Each row is a point on a tangle of strands that fork, close into loops and nearly touch. The rows are in no order.
In the rows, zero is written as 128.
Two points are linked if the straight distance between their rows is under 59.2. Some points are linked to none.
z990: [129 209 132  78 104  97 134 130 161  92 105 132]
z679: [139 200 117  90 104  92 130 135 150  91 115 110]
z137: [154 117 162 158 137 159 133 154 102  70 154 143]
z589: [155 133 165 170 157 179 133 120 108  86 162 130]
z550: [162 123 168 163 107 150 133 180  86  76 168 148]
z579: [136 107 102 114 146 144 158  90 129 131 120 127]
z128: [125 203 128  65 116 110 131 120 158 108 123 158]
z306: [ 99 145 151 113 109 104 102  88 179 158 112 100]
z878: [ 62 102 124 165 140  83 129 148 151 171 110  55]
z254: [ 91 128 150 189 179 143 157 148 121 133 115  98]
z221: [133 156 148 181 172 144 154 167  98 101 156 110]
z629: [141 152 157 171 149 135 156 193  90  98 164 126]
z203: [ 82 166 128 122 127  87  96 130 156 130 107  69]
z373: [110 101 143 103 138 111  67 114 141 117 120  75]
z976: [116 112  93 157 122 121  78  95 138 215 146 169]
z378: [113 114 112 133 121 121 150  82 147 150 107  91]
z699: [115 122  98 111 129 130 126  78 145 189 135 139]
z21: [165 103 146 128  64 143 146 172  90  79 137 165]
z105: [114 157 107 140 126 136  67 112 154 197 115 187]
z336: [135 111 129  77 126 124  92 102 130 103 138 110]
z662: [129 134 130 171 165 140 170 143 116  94 108 107]
z829: [158 129 113 134  77 100 159 211  96  99 118 127]
z826: [106  73 144 180 140 132 145 110 146 151 104  96]
z120: [150 137 128 152  89 112 184 229  95 106 126 133]
z542: [116 146 152 196 180 161 148 147 107 114 148 102]
z450: [136 100 142 148 159 174 162  99 127 111 118 136]
z702: [130  74 130  82 146 143  87  83 126 155 142 135]
z928: [135  73 137  97 148 151 109  91 121 127 127 129]
z688: [167 102 113  93 108 132 151 128 103  83 146 155]
z622: [ 98 172 124  97 127 124 118 101 166 181 116 160]
z908: [166  93 128 105  85 127 142 145  92  74 145 167]
z958: [121 103 136  96 128 124  88  89 141 134 123  95]
z219: [159 106 165 147  80 144 131 174  89  75 149 160]
z525: [148 149 140 156 112 116 184 229  90 112 141 129]
z333: [ 97 164 130  95 133 127  96 123 166 183 103 188]
z668: [132  80 161 152 162 180 146  84 133 144 126 142]
z721: [131  66 143 121 158 159 126  84 129 142 121 131]
z362: [161 149  99 114  87  87 141 170 111  85 123 102]
z686: [100 106 141 189 161 141 160 130 138 130 100  96]
z335: [121  77 124 103 138 137  99  79 128 180 135 143]
z295: [158 111 105  84 129 135 141 104 114  95 141 138]
z139: [117 100 105 128 130 127 104  77 132 211 141 152]
z584: [104 157 120 112 132 134  74 126 163 188 105 193]
z339: [122 196 107  69 125 128 130 110 153 132 129 163]
z604: [118 138 101 164 117 125  67 102 146 211 130 187]
z418: [127 119  94 101 141 135 133  80 136 162 130 132]
z769: [153 164 148 172 131 134 170 207  87 110 161 131]
z175: [140 100 120 134 151 151 166  97 127 110 108 124]
z180: [ 78 101 130 158 132  89 110 131 156 159 111  61]
z16: [150 185 107 105  94  80 132 150 134  88 124 102]
z874: [165 128 107 127  86  98 157 179 102  81 121 112]
z832: [122 177  91  80 133 142  96 115 138 151 143 168]
z156: [142 118 111  84 125 120 115 105 123  91 134 111]
z853: [ 85 124 127 137 130  92 100 122 151 148 107  63]

A piece is two or more points that can be reached from each other along the links. Count, over all rows, the pieces, the separate loops (a circle has one, a figure eight two, a Y none), the forks (points with three links) and the tips (points with one).
pieces | 4
loops | 1
forks | 1
tips | 7

A tip is a point with one link. Name the tips that can be reached along the links from each point below, in the order of the rows.
z221 | z826, z832
z604 | z622
z688 | z589, z373
z180 | z878, z203

Name the points in between on the shortest way along the links from the first point to the second, in order.
z295, z21 | z688, z908
z139, z584 | z976, z604, z105
z16, z829 | z362, z874
z958, z219 | z336, z156, z295, z688, z908, z21
z721, z175 | z668, z450
z542, z874 | z221, z629, z769, z525, z120, z829
